Each row is a point on a landscape with many valleys, with its height.
From any point a ball rolls to the lowest of the 6 points nearest to it. It stops when none of these is lower. Distance is the straight distance between rows; heights are no part of it.
(780) (h 718): [  3 -23  -4  12 -14   3   1  16 -24   0 -13  27  20  11  -7  12  25   6
  13  -7]
(1210) (h 571): [ 10   0   1  -4   1  -2  -9 -13   2  11   0  -5 -13  -9   6 -10   4  -8
  14  -9]
(355) (h 867): [-15 -10  -6  -4  -8   2  -5  -2  -3   1  -2  20   9  -1  -5  18  -3  12
  -3  -6]
(819) (h 456): [  1  13   4 -10  -7  12 -10 -17  20   2  -2  -8 -11 -13  -4  10  11  -6
   1  -6]
(1493) (h 714): [ 14   0   2   6  15  -3   9  -6   3  -1   3 -11   8  -6   4 -16   0 -11
  -1  -8]
(151) (h 398): [ -1 -14   1  -8   8  -6  21  26   0   0 -16   3   5   2 -15  20  -5   4
 -18  -7]
(66) (h 343): [ 12   0  -3  -6   7   5  14   7   1  14 -17   2   4  -2  -7  -6  13  -7
   5 -14]
(293) (h 552): [ -1   5   9  -7 -14 -16 -16 -11  10  -5   3 -15 -16   3  -2   6  -7   4
  10   6]
(62) (h 525): [  2  -2   8 -14  -8   1  -6   3   7   9  -7   7 -13   1 -12  18   7  15
   3  -2]
(1957) (h 404): [ 13   2  18  23  13 -13   0  14 -12  -4   2 -16 -10   5 -12  -6  13  -2
  14  16]
(1715) (h 559): [ -6   2  -8  -3   9  -4   5   9  -7   6  -7  22  14   5  -4   9   4   3
   3 -16]
(658) (h 793): [-10  -4  -5   6 -18 -27 -22   5 -10 -13  -6  33  13  22  14  21   6  13
  23   4]
(478) (h 634): [ -8  19 -14   4  23 -10  -8  -5   7 -18  -5   3  -1  15  11   2 -17  -5
   5   1]
(1310) (h 684): [  1  -7  -1  -2  -1  -1  -1   7  -5   7 -13  19   7   5  -1  15   8   9
   5 -18]
(1923) (h 601): [  1  11  -1  16  -5  -7 -15  -9   4  -1  -3  15   5   4  24   0   4 -12
  36 -18]
(382) (h 604): [ -5  13  -5 -15  -3   4 -13 -17   7   6   7 -10  -7  -5  18  -1 -12   0
 -16   5]
(1886) (h 678): [ -3   0   7  16 -37  -6 -21 -18  16 -15   8  39  11  13   1  17   4   4
  36  -2]
(773) (h 142): [-17   9 -11  -4  21  -2   1   1  -4  11  -9  15   9   6  16  -1 -19  -2
 -13  -2]
(1748) (h 536): [ -9  18  -5  -8   8  14 -18 -11  14  11  -4   7  -1  -6  -4  11   1  -3
  -3  -2]
(1673) (h 595): [ -7  13 -17  -3  25  -1   7  14   5   0 -18  10   7   6  -1  19  -6  -6
  -5  -4]
(1067) (h 428): [  5  -5   0  21   1  -7  -2   5 -26 -12  -9   6   4   8  12 -15  25   0
  22   0]
(595) (h 742): [-10   1   1   1 -17   5 -10 -16  13   6   3   9  -3   1  15  12   5   8
  -2  -8]
(2067) (h 212): [ 19 -32  11  15  -5  -2  23  29 -20   0 -15 -14   8  -6  -9 -13   8  11
  -5  10]
(551) (h 607): [ -6  -1  -8  11   3  -3  -1  12 -25  -1 -12   3  14  19  18  -8  15 -11
  27  -8]
(1911) (h 299): [ -4 -13   3 -23 -16  27   6   0   5  22  -2   8  16  -6  -8   0 -10  19
 -33   0]
(437) (h 654): [-11  -3   4 -23  -4  20  -3  -4  12  14 -12   8   3  -3   6  20  -7   6
 -23  -2]
(1980) (h 422): [ 15  10  13  21   9   2  -2  -2   1  -1  15 -19 -12 -12 -25  -9   7 -15
  23   2]
(1375) (h 834): [-15  -9 -19  -6 -11  12  -8 -21   0  11   4  31   8  -5  26   8 -17  13
 -12  -3]
(1780) (h 537): [ -4  20  -6   7  15 -11  -9  -1  -1 -21   6  -8 -10   6   9  -5  -3 -14
  16   3]
(418) (h 762): [-16   0 -10  -2  -4  -1   2  -2 -12 -13   2  27   8  22   9   3   0   1
   2  -1]
(11) (h 452): [ 20 -11  26   0  -7  -1   6  16  -6  -4  14 -28 -15  -3 -25  -3  12  -5
  11  15]
(1484) (h 59): [ 10 -27  15   1   0   2  11  11  -5  -2  -8 -22  -5   0 -13  -4   7   4
  -5  -3]
(385) (h 308): [-15   0 -12  -5  11   7  22  10  13  -4 -13  13   6  10  -5   9 -12   8
 -29  -8]
(1628) (h 830): [-15  18 -10   1  11  -1  -2  -2  -3  -1   7  30   5  12   8  13   6 -10
   3 -11]
(2123) (h 788): [ -9  -3 -10  17   5   6   5   4 -13  -9   7  35  26  11   7   1   6  -1
   6 -11]
(830) (h 465): [  9 -12  11  16   0  -9  -6  21 -21 -13 -14 -13  -8   8   0   0  29  13
  18   7]
(718) (h 545): [  7  -2  -4  16  19  -3   9  17 -20  -8 -12  -7  12   6   6 -14  17  -5
  12  -6]
(1267) (h 504): [  2 -15  -2  -1   8  19  35  15  11   3 -13  -4   6 -12   2  -7 -11   3
 -29   9]
(1107) (h 476): [ 23 -12  19   0  -9  15   6  -5   4   1  14 -29 -17  -9 -22   1  14  -3
  -1  -2]
(416) (h 510): [ 16 -13  -3  17  10 -11  21  21  -3  -8   0 -21 -14   7  -6  -8   2  -5
  -3   8]
(1836) (h 484): [ -4  -2  -6 -15   4   3  10   8  -4   5  -9  -1   5  -3   2   7  -6   3
  -7 -12]
(666) (h 426): [  4   6  -4   0  15  10   7  13   6  -2 -10  27  16   4 -18  24   7  -6
 -14 -10]
(441) (h 85): [-12 -10  -9 -10   8   7  18   8  -1  12 -14  26  28   5   3   7  -5   8
 -26  -9]
(873) (h 411): [  9  12  17  15   1  -7  -7  -2  -3  -9   4 -14 -20   3 -13  -4   0  -9
  21   1]
(919) (h 955): [-13  -5  -7   2  11  11  12  14 -13   5  -6  30  27   7   2 -15  18   5
  18 -20]
(232) (h 419): [-15   9  -8  -8  14  16  -4 -11   7   5  -1   0  16  -6   7  -6 -18   5
 -25   0]
(701) (h 358): [ 14   3   7  -1   3  18  19   4  15   7  13 -23  -5 -14 -17 -16   3  -1
 -17   3]
(72) (h 740): [ -8   0 -10  -9  -3  -2 -10 -15   2  10  -4   8   2  -2  13 -11 -19  14
 -14   1]
(1770) (h 609): [  2  -3   1   6 -33  -6 -11 -17  18   9   3  23   9   1   7  -1   3   2
  32 -13]
(504) (h 524): [ -4  21 -18  -3  12  -3  -4 -24  10 -16  25 -20 -10  -9   0 -29 -14 -11
 -10  13]
(1479) (h 401): [ -6   8  -7 -12   3  28   6  -8  20   8  -7 -24  12 -17   2 -18 -15   3
 -37  12]
(542) (h 600): [-10  25  -7  -6  13   2 -20 -20   5  -7  -3  -5 -10 -11   9   7  -4  -5
  -6   8]
(1950) (h 624): [ -3  13  -1   8  17  -7   1  11 -13  -5  -9  21  14   7  -5  11  17  -3
  18 -11]
(1973) (h 272): [  0 -16   1   0   8   3  20  13   4   2 -11  -6   4   0  -6   7   8   3
 -11  -1]
(1250) (h 427): [  2  -7   0 -20  -4  19  10  -2  18   5   7 -22  11 -11  -5  -4 -17   7
 -35  10]
(913) (h 464): [ 13  -3  15   9 -26 -13 -15 -19   3   7   8 -10 -16  -6  10 -18   8   0
  21   5]
(1575) (h 550): [ -1 -12   7  -6 -19  24   0 -13   5  25  -7  16  14 -14  -9  12  22  11
  -6 -16]
(2001) (h 707): [ -1 -10  -5   4 -23   2 -11 -22   4  13   4  38  13  -7   0  14  14   4
  18 -12]
(1096) (h 457): [-19   3 -21   3  11   4   8   3  -8 -10  -6  33  19  15   0  -1  -9   5
 -14 -10]
(2094) (h 338): [  5  -2   7  27  -9 -20 -17   1 -34 -17   5 -15  -3   5  15 -18   8  -7
  28  19]
(1625) (h 487): [ -9  -3  -4  -9  11  -3   7  14   4  -1 -17  19   2  12  -7  29   2   8
 -16   6]
(538) (h 551): [ 18  -7  14  -9  -8  24   5 -11  11  17   3 -13   1 -16  -8   1   3   8
  -5  -2]
(1399) (h 754): [ -9   6 -15  -4  -7   5  -3 -13  -4  12  -2  19  26   1  18 -12   3  -5
   2 -15]
(1808) (h 423): [  5   0   7  -9  -2  23  17   1   6  27  -9   3  21 -18  -6  -5  11  -5
  -5 -17]
(2016) (h 502): [  0  14  -1   7  21  -5   3   4   0  -2 -13  -3  -3  -3  -1   2  12  -8
  14 -11]
(848) (h 360): [ 13   7   8   2  16   7   7   2   8  -2  13 -24  -8 -11 -13  -6   0 -19
  -3  10]
(1884) (h 675): [ -5  -1  -6  17   3  -8  -7   9 -17 -12  -2   2   3  12  19 -13  -7  -7
   7  -4]
(869) (h 668): [ -2  15   0   8 -14 -12 -18 -11   8  -4   8  34   9   9  13  10   5 -10
  22  -9]
(1019) (h 760): [-20  16  -8  13  -2  -7 -12  -4  -2  -6   6  34   9  19   9  11   0 -14
  14 -11]
(1779) (h 421): [  5  -7  -2  14  -8  -6  -8  16 -20  -5   3 -13   7  10  27 -13   6   1
  13  -9]
(269) (h 435): [ 16   7  20   2   0  20   6  -4   3   4  23 -21  -8 -18 -36  -4  19 -14
   6   3]
(328) (h 496): [ -8   5  -1  -2  29 -14   7  19   6  -9 -13  -2 -11  12   0  16 -15   7
 -13   7]
(545) (h 549): [  5   8   7   2 -12  -1 -11 -17   8  12   0   3   3  -5  14  -5  10  -8
  20 -16]
(1338) (h 606): [-25  22 -22  -4   9  10  -8 -17   8  -2  -3  23  17   6  13   0 -12  -5
 -14  -3]
(463) (h 486): [ 11  -7  15  11   0 -20   4  25 -20 -20   8 -18 -13  11  -4  -3  -4   6
   5  24]
(2) (h 632): [ -2   0   0  -8   3   8  -5 -16   6   7  -1   0   2 -12   7  -6  -1  -1
  -3  -4]
(1292) (h 381): [ -8  11   6  -2   7   0  -6 -11  11  -9  21 -28 -23 -17  -6  -2 -19  -9
 -16  22]
(1519) (h 340): [ 12  16  -1  -4  11  13  -8  -7  12   1  12 -11 -12 -16  -2  -3   4 -15
  -6   6]
(1224) (h 463): [  9  -5  14   8 -22 -13  -3  -9   5   7  15 -20 -19 -10   6  -6  -8   5
   7  10]
(834) (h 289): [ -9   6  -7 -10  14  16  11   7   8   3 -18   5  14  -9  -1  17  -9   5
 -25   4]
(1220) (h 520): [  9   6 -11   8  18  -2  28  15   6  -5  16 -25   3  -4 -14 -26  -5 -15
 -26  21]
(1105) (h 230): [ -5  -2  -4 -15   6  22  14   8   5  14 -18   9  22 -12  -4   7 -10   3
 -34   0]
(22) (h 468): [  8  10  -4   4   0   1  -7 -13  -4  -2  22 -25 -11   3  -2 -20  -5 -17
  -9  13]
(781) (h 701): [-13  19 -13 -12  -1   7 -12 -21   9  15   6   3  16  -7  17  -7  -4 -10
  -6  -6]
(1370) (h 375): [ 11   8   7  24   3 -10  -2  -5 -16  -6   4 -12  -8   3  -2 -21   9  -7
  22   0]
(1747) (h 598): [ -1  24   2  -5   0 -10 -17 -20  16  -6  10  -7 -18   3   7  -9  -4 -12
  16   1]
(1025) (h 395): [ 16   7   3  16   2  -4  -2  -3  -5  -1   7 -20   2   3  -5 -21  16  -8
  21  -6]
(507) (h 522): [ 13 -11   6   7   8 -14  20  31   4  -8   4 -23 -13   7 -21   0 -11  -6
 -10  26]
(2075) (h 485): [  7 -10  28   1  -1  -1   9  14   9  -5   9 -22 -23   5 -18   3  -9  -4
  -2  25]
(1562) (h 480): [  5  -5  14   3   4  -6   1  -2  -4   0  -9   4   1  -1  -6  25  21   9
  18 -12]
(900) (h 481): [ -1  11 -11  -8   2   0  -5  -5   3  -5  12 -12  -7  -8  -1  -3 -11 -10
 -11  11]
(1894) (h 439): [ -4  -3  -7  -7  -9   6   3 -10  -5   3  16 -25 -12 -18   1 -19 -15   2
 -14   5]
(1746) (h 653): [  1 -13   5  10  14 -13   9  13  -7  -9  12 -25 -18   1 -17   2 -18  -5
 -19  26]
(1166) (h 544): [ 14 -16  17   2 -24   9   5  -9  -7  13   8 -14 -11  -3 -10 -10   4   0
   4  -1]
(765) (h 523): [  8 -20  13  -9 -12   9   9  -1   3  29  -5  -6   2  -9   0 -11   8  11
   0 -23]
(1138) (h 458): [ 13   7  16   9 -25 -17 -14 -11   3  -5  18 -20 -17  -4   7 -20  -6 -11
  14  -5]
(635) (h 610): [-11  16   2 -15 -25 -13 -22 -23  15  -3   0   1 -12   6  16  -2 -10  -3
  -7  -1]
(1295) (h 852): [ -5  -8  -4   0 -15  -6 -20  -4   2  -1  -1  37   3   8 -10  31  11   8
  15  -5]
(1294) (h 745): [-14   1   1 -10 -16  10 -14 -12   9  14  -6  16  -3   3   5  18 -14  12
 -22   7]
(1449) (h 771): [-15   1   2 -17  -9  -6 -14  -4   6   7  -5  22  -2   7  -1  21  -4   9
   3  -8]
(51) (h 436): [  2 -12  10 -13   6   5  11   4   7  -2  16 -26 -26  -7 -13  -1  -5   7
 -13  14]
(1610) (h 651): [  1 -11  -2  10 -25   1 -10 -24   2  17   8  25  19   3  23  -9   4  -2
  21 -13]
(1914) (h 625): [-10  20  -8 -18  -2   9  -9  -4  13   5  -4   4  -5  -8   3  10 -10   5
 -19   4]
(916) (h 539): [  3 -11  10  -5   8  -5  21  15  14 -11   7 -20 -22   2  -5  18 -15  -1
 -12  26]
(1849) (h 489): [ 16  -9   8 -12  -3  26   4  -7   4  13   4 -15   3 -26  -4 -10  18   0
  -2 -12]
(1652) (h 667): [ -2   2  -8 -11  -3  -2 -11 -11   8  10   3 -20 -13  -7   8  -2 -22   8
 -17   8]
(388) (h 211): [  6  12   7 -10   7  13   8  -6  14  -2   7 -17 -21 -11 -14  12  -7  -8
 -16  18]
(1260) (h 335): [-3  4 -5 -9 11  9  7  0  8 10 -9 27 17 -2 -9  7 12  3 -8 -7]
(1405) (h 499): [  2  -9  -5  -9  10  -4   9   3   1   7  -6  -1  -4   1   0  -4 -13   5
 -20   1]
(189) (h 320): [ -7  12  -7 -10   7  18   4  -2   5   5  -5  12  22 -10   3  -2  -8  -2
 -16  -3]
(173) (h 561): [  1   2  17 -10  -6   7 -16 -11   8  17   7 -14 -17  -9  -2  10   1  11
  -6  -2]
(274) (h 592): [  7  -6  17  -7 -17   2  -6 -13  10  16   1  -5  -6  -8  -4  -6   3   6
   8 -12]
(720) (h 403): [  9   6   7  10   4  -8   1   2   1  -4  15 -14 -12  -6  -8 -12   3 -17
   3  12]
(1027) (h 638): [ -9  -3   1  -5 -24 -13 -15 -10  -2  -3  -4  15  -1  10  15   7  -4  13
  15 -14]
(806) (h 665): [ -3  13  -9   1  -7  13  -6 -26  10  13   1  14  14 -15   9  10   9  -9
  -1  -9]
(2038) (h 645): [ -5   1   5  -5   7 -13   2  13   9  -8  13 -19 -20   8  -4  11 -17  -2
  -2   9]
(2099) (h 508): [  3  -3   4   1   5 -17   2   1 -16 -12   8 -17 -15   7   6  -9 -10  -6
   2   3]
(782) (h 451): [  7  -9  22   9   8 -17  -2  13 -11 -14  -5 -19 -18   5 -13  13   8   8
   9  14]
(1853) (h 763): [-17   7  -9 -10  -4  -8 -13 -12   8 -11   3  22  -1   5  17  14 -21   8
  -1  -7]
(989) (h 602): [  2  -5 -15   9  13  -9  27  17  -5 -10  -7 -14   2   4   2 -16 -16  -7
 -13  10]
(690) (h 256): [  2   7   1 -12  -2  17  10   0   8  -5  23 -27 -15  -7 -14  -8 -13  -4
 -16  15]
(513) (h 733): [-10   3  -6 -14 -11  19 -10 -21  11  20   4  18  13  -1   7   6 -12   5
  -6 -10]
(420) (h 567): [ -8 -30   5  -9 -17  12  12   6  -3   5  -3  22  12   9 -27  22  20  14
   7 -12]
(620) (h 639): [ -5  12 -14  -1  28  -4  12  18   4 -14  -8  -4   4   1   3   2   0  -8
  -7  -3]
(1455) (h 893): [-16  -4 -11   1  -7 -19  -7   7  -8  -6   6  26  -2  14   6  18 -15   8
  -9  -4]
(339) (h 498): [ 11 -14   3  -2 -27  -6 -11 -16   4  10  -3  -1  -7  -9  16 -13  -1   4
  17  -5]
(277) (h 666): [ -7   1  -8   5  -2 -20   0  -5  -5 -12  11 -16 -11  12  10  -2 -20   0
  -1   4]
(1763) (h 766): [  0   2 -17 -16  -5   2  -4 -12  -6  -1  -1   3  12  -3  23 -20 -13   6
  -7 -10]
(445) (h 706): [ -6 -13   8 -11 -23  12  -5 -16   3  13  -2  28   5   0 -10  12  14  10
  -3 -15]
(1761) (h 593): [ -6  -2  10   7  -4 -17 -15   6  -8 -14  -5  -9 -15  10   7   3  -1   6
  16  -1]
(46) (h 546): [  6  -1   8  15  -5 -10 -14   0 -14 -10  -4  14   7  16  10  -2  13  -2
  26 -10]
(2128) (h 420): [ 12   7   7   6   4  -2  11  13  -2 -10  -2 -18 -11   3 -11   4   8  -9
   6   8]
(715) (h 314): [ 13 -13   0   3   4   8  17  24  -7   5 -12   4  14  -5 -14  -2  28   7
   4 -22]
(1956) (h 915): [-26  16  -5  -6 -12   5 -28 -28  11   4   9  34  14   0  14  10  -4 -10
   8  -5]
(133) (h 425): [ -2 -17  -2  -8  -2  10  15   9  -7  13 -16   9  10  -3 -16   2   9  15
  -6 -12]
(1947) (h 281): [ 20   0  13  11   7  -3   5  12   4   3 -15 -11 -10  -3 -24   4  24   3
  20  -1]
(241) (h 280): [  7 -13  11  14  -5 -10   0   0 -12  -7   7 -15  -9  -4  -7  -4   2   2
   7  -1]
(1972) (h 748): [  3 -10  -3   0   5 -13   9  12  -2  -5  -2 -14 -10   8  -3   7 -17   0
 -13  13]
(959) (h 577): [ -5   9   0  -3  15 -20  -9   5   2 -15  12 -13 -20   9   5  -8 -13  -6
   8  10]
(249) (h 659): [ -4   1   1  21   2  -6 -13   6  -3 -14  -7  34  11  26   4  17  18  -3
  28  -1]
(1706) (h 346): [ -2  18 -14  -8  17  11  -2  -2  14  -7  11 -22  -8 -16  -7  -1 -12 -11
 -20   7]
(1358) (h 349): [  0 -14 -13 -21   5  20  10   0   4  10 -11   6  15   5   1  -2 -20  19
 -28   4]
(727) (h 503): [ 13 -11  19  12 -11 -17 -14  12 -15 -19 -14 -11  -5  12  -2   7  24  12
  30  16]
(1199) (h 650): [ -5  -2  -8  -8   4  -2   2   4  -7  -2 -13   2   3   5   8   3   1  -3
  -1  -6]
(1465) (h 361): [-13  20  -7  -6  18  24  -5   0  17   8  -9  11  18 -25 -12  23  -3   1
 -24   4]
(1135) (h 334): [ 12  -1   8   2   5   0   7  20 -10   4 -23   8  -2   1 -26  11  24   8
   8  -8]
(789) (h 97): [  7 -16   4 -10  -7   8  13   0  -9   5   3 -14   3  -8   0 -11  -3  10
 -13  -3]
(636) (h 556): [ -8  19 -29  -5  17  -2  -2 -11  -1  -9  21 -23   4  -3   7 -24 -11  -8
 -19  13]
(537) (h 568): [ -5  15  -8  15  23 -10  11  12   0 -15   9 -20  -7   4   6  -7 -15  -7
  -2  16]
(776) (h 438): [ 26 -11  19   9   3  -4   9  25 -13 -12   1 -16 -11   7 -20  14  15   2
   9  21]
(958) (h 442): [  1   9   1  18   7 -16 -11   6 -12 -17   3 -12  -6  13   3 -11   7  -7
  27   4]
(251) (h 727): [ -4   3 -12  17  11  -4   2   4  -6   1  -6  14   7  13   8  -8   6 -11
   8 -10]
(1454) (h 390): [ 12   7   3  20  18 -17  -2  12 -20 -14   5 -15  -4   7  -5 -22   2  -5
  17   8]
(818) (h 676): [  1 -14  -3   0 -16  -4  -7  -3  -8   9 -13  10  -2   4   3  -3   2  14
  -1 -10]
(1674) (h 802): [  2 -13   1   9  -7 -11 -11  15 -23 -10 -17  20  17   6  -4   7  20  10
  31   2]
(1516) (h 768): [  2   3   9  -8 -19 -12 -14 -18  17   9  -2  33   7  -5   4  23   6  10
  14  -5]
(1090) (h 471): [ 23  -8  15  14  -3  -6  27  21   0  -4  20 -16   3 -10 -25 -24   3  -8
   5  13]
(1015) (h 333): [  4   6  -2  -6  21   7  15  11  24 -11  -1 -25  -8  -1 -10   2 -12  -9
 -20  22]
(1271) (h 621): [  2   5  11   2 -10  -8  -9  10  -4  -9  -4   8 -18   1  -6  15  10   1
  21  -2]
(557) (h 312): [ 23 -10   6  -2   2   6  14   5  -4   7   6 -25 -10  -2 -13  -1  -8  -2
 -12  13]
(2068) (h 370): [ -3  17 -10 -16  17  24  11   5  15   6  -9 -14  11 -12   5  -1 -14  -5
 -27   1]
(760) (h 437): [ 12   3  -1  12  20  -3  16  17   4 -10  -1 -18   1  -1 -10  -2   5  -5
   7  15]
(1261) (h 858): [-19   5  -2  -6 -26 -10 -23 -17   5 -10  13  41   6   2  14  21 -14  -1
   4   5]
(1022) (h 894): [-24  -9  -6  -3  -2   0  -6  -3 -17   4   8  25  11   5  12   0 -10   6
  -2  -7]
(1189) (h 725): [ -7  -9  -5   1 -14  -2 -12 -13  -4  10   2  33  19   5  17  -3   8   7
  13 -10]
(923) (h 812): [-13  -7  -8  -7   3  -4  -3 -12 -12  -1   1  -7   1   5  20 -18 -28   3
  -5  -1]
(64) (h 441): [  5 -14   8   2 -20  -6 -15 -15  -9  -3  15 -25 -11  -2  23 -25  -5   0
   6   1]
(1909) (h 746): [-4  6 -7  3  5 -1 -3 14 -2 -7 -3 24 -4 12 -5 23  0  5 11 -6]
(1681) (h 660): [-17  -7  -4  -6   4  -1   5   6  -2   4 -11   2   5  11   8   3 -11   8
 -14  -1]
(1427) (h 585): [  6   5   4  13  11   2  -8   5  -4   1  -6  24  10   8 -17  20  33   2
  33  -7]
(255) (h 440): [ -2   4  -9   3  12  11  21   5   6   2   1 -17   7 -12  -7 -12 -17  -6
 -21   7]
(275) (h 500): [  3 -10  -6  -8   6   2  20  -1   7   3  17 -32  -6  -7  -4 -28 -23  -3
 -30  23]
(1988) (h 603): [ -4  14   6  18  -4 -12 -13  -5   0  -9  -8   9   6  14  11  -6  12  -9
  32  -7]
(722) (h 323): [  9   4   7  -3   9  13   5  -7   8   1   6 -22 -10  -9 -16 -13   3 -10
 -12   5]
(968) (h 501): [  6  -2   4 -17 -14  14   3   8   2  12 -10  18  10 -10  -7  17  10   1
 -17  -7]
(52) (h 767): [-12   3  -9  -4  -3 -19  -6   0  -7 -16  -9   2 -19  17  10   5 -19   4
   6   4]
(1422) (h 478): [  5   9  -7   2  18 -14   3  -2   1  -6  18 -18 -19  -3  -4 -16 -11 -18
  -7   9]
(218) (h 803): [  7 -21  -7  12   9 -17  19  13 -15 -16   0 -27   2   7  11 -19 -25   5
 -12  17]
(1524) (h 448): [  7   1  12   6 -11  -9  -8 -12   7  -4  18 -14 -22 -15  -7 -13  -5  -7
  16   8]
(1208) (h 424): [ 18  -6  18  21   2 -13   4  16 -25 -12   1 -15   0  -7 -12  -9  22   5
  17  19]
(859) (h 824): [ -1  -3  -4  10 -17   2  -5  -1 -10   3  -1  40  20   8  12   2  27  -3
  23  -9]
(1368) (h 683): [  1 -15  -2   8  -8  -1  -9  11 -22 -15  -9  25  16  17   9  -2  19   7
  19  -5]
(1671) (h 374): [-12 -19   1 -12   0   2  10  15   2   1 -15  20   0   1 -11   9  -7  14
 -29  -8]
(75) (h 509): [ -1   4  -1  -9 -16  -8 -16 -24   1  -5  12 -11 -11 -10  18 -12 -12   2
  -1   2]
(964) (h 514): [  9  -5  13   2  -8   5   2 -12   2  13  10 -17  -1  -9   1 -18   5   0
   7   3]
(615) (h 378): [  8  -1   0   2  22  -8  16  19   3   2 -15  -9  -8   0 -12  14   3   5
  -5   1]
(1463) (h 584): [ -8  14  -1  -5  -5   9  -2 -17  10   4   1  21  -3  -6   3  20   9   3
   6  -9]
(2124) (h 227): [  3  -1  23  -5 -12   4  -4  -4  16  18  -6  -3  -7  -6  -9  22  16   7
   3 -12]
(926) (h 779): [-11 -10  -1 -21 -12  11  -1  -7   5  16  -3  19   1  -4   4   6  -3  12
 -13  -1]
(1877) (h 756): [ -2   3  -4  -8   2  -7 -11   2   0  -1  -5   0 -12   4  -2  17 -12  -3
 -13   1]
(1895) (h 376): [  3  -8  -1  -5   5  21  20  15  -2  15 -15  13  22 -16  -9  -4  16   1
 -16 -21]
(1922) (h 540): [ -2 -10  -3   7 -25 -15  -5  -3 -10   2  -4   1   4   7  14  -5  10  15
  23 -10]
(645) (h 225): [ 13  -8  10   1   6   8  10   7  -3   3   2 -11  -5  -1  -9  -4  20   2
  13 -11]
(1069) (h 328): [ 10   3   2  -9   8  22   4  -7  13   3   5 -18  -7 -12  -7  -1  -2  -8
 -21   9]
(1731) (h 389): [ 10 -11   1   4 -15 -21   2  -4 -18   5  13 -16  -3  -2   4 -22   0   3
   5   6]
(1636) (h 147): [  9  -7   2  10  -4 -18  -2  12 -33 -15  -8 -17  -6   6   9 -16   4   3
  18   7]
(1594) (h 696): [-16  18 -18  -7  20  -5  -9  -5   1 -11   4  -2  17  14  27 -10 -14 -16
 -10   2]
(1469) (h 563): [ -1   0  -2   9  17 -18  20  20   6  -7   4 -23 -20   7 -13  11 -14  -3
 -12  29]
(1478) (h 629): [  3  15 -10   4  -2   4  -6 -19  -5   5   9 -10  -2  -7  14 -28  -3 -13
   8 -10]
(1936) (h 682): [-16   7 -12  -7  -9   8 -15 -24   4   9   3   4   7  -1  20  -6 -10  -2
  -8 -12]
(182) (h 622): [-10   7   2 -11  -1  16 -15  -9  15  14  -1  23   4 -12  -5  17  -6  -2
  -8   1]
(1506) (h 443): [ -4 -11 -12  -6   9   6  23  21  -5   0 -13  17  16   0 -15  -5  10   6
 -11 -12]
(693) (h 647): [-14  14 -17  -4   2   2  -8 -13   4 -10   3  -4  -4   1  10   1 -12  -6
   2  -2]

Where does a ball stop that starts at each point below?
(1271) => (1484)
(781) => (388)
(293) => (388)
(1886) => (1636)
(1610) => (1636)
(1455) => (441)
(1375) => (388)
(537) => (388)
(776) => (1484)
(1210) => (1636)
(2001) => (1636)
(1950) => (1484)
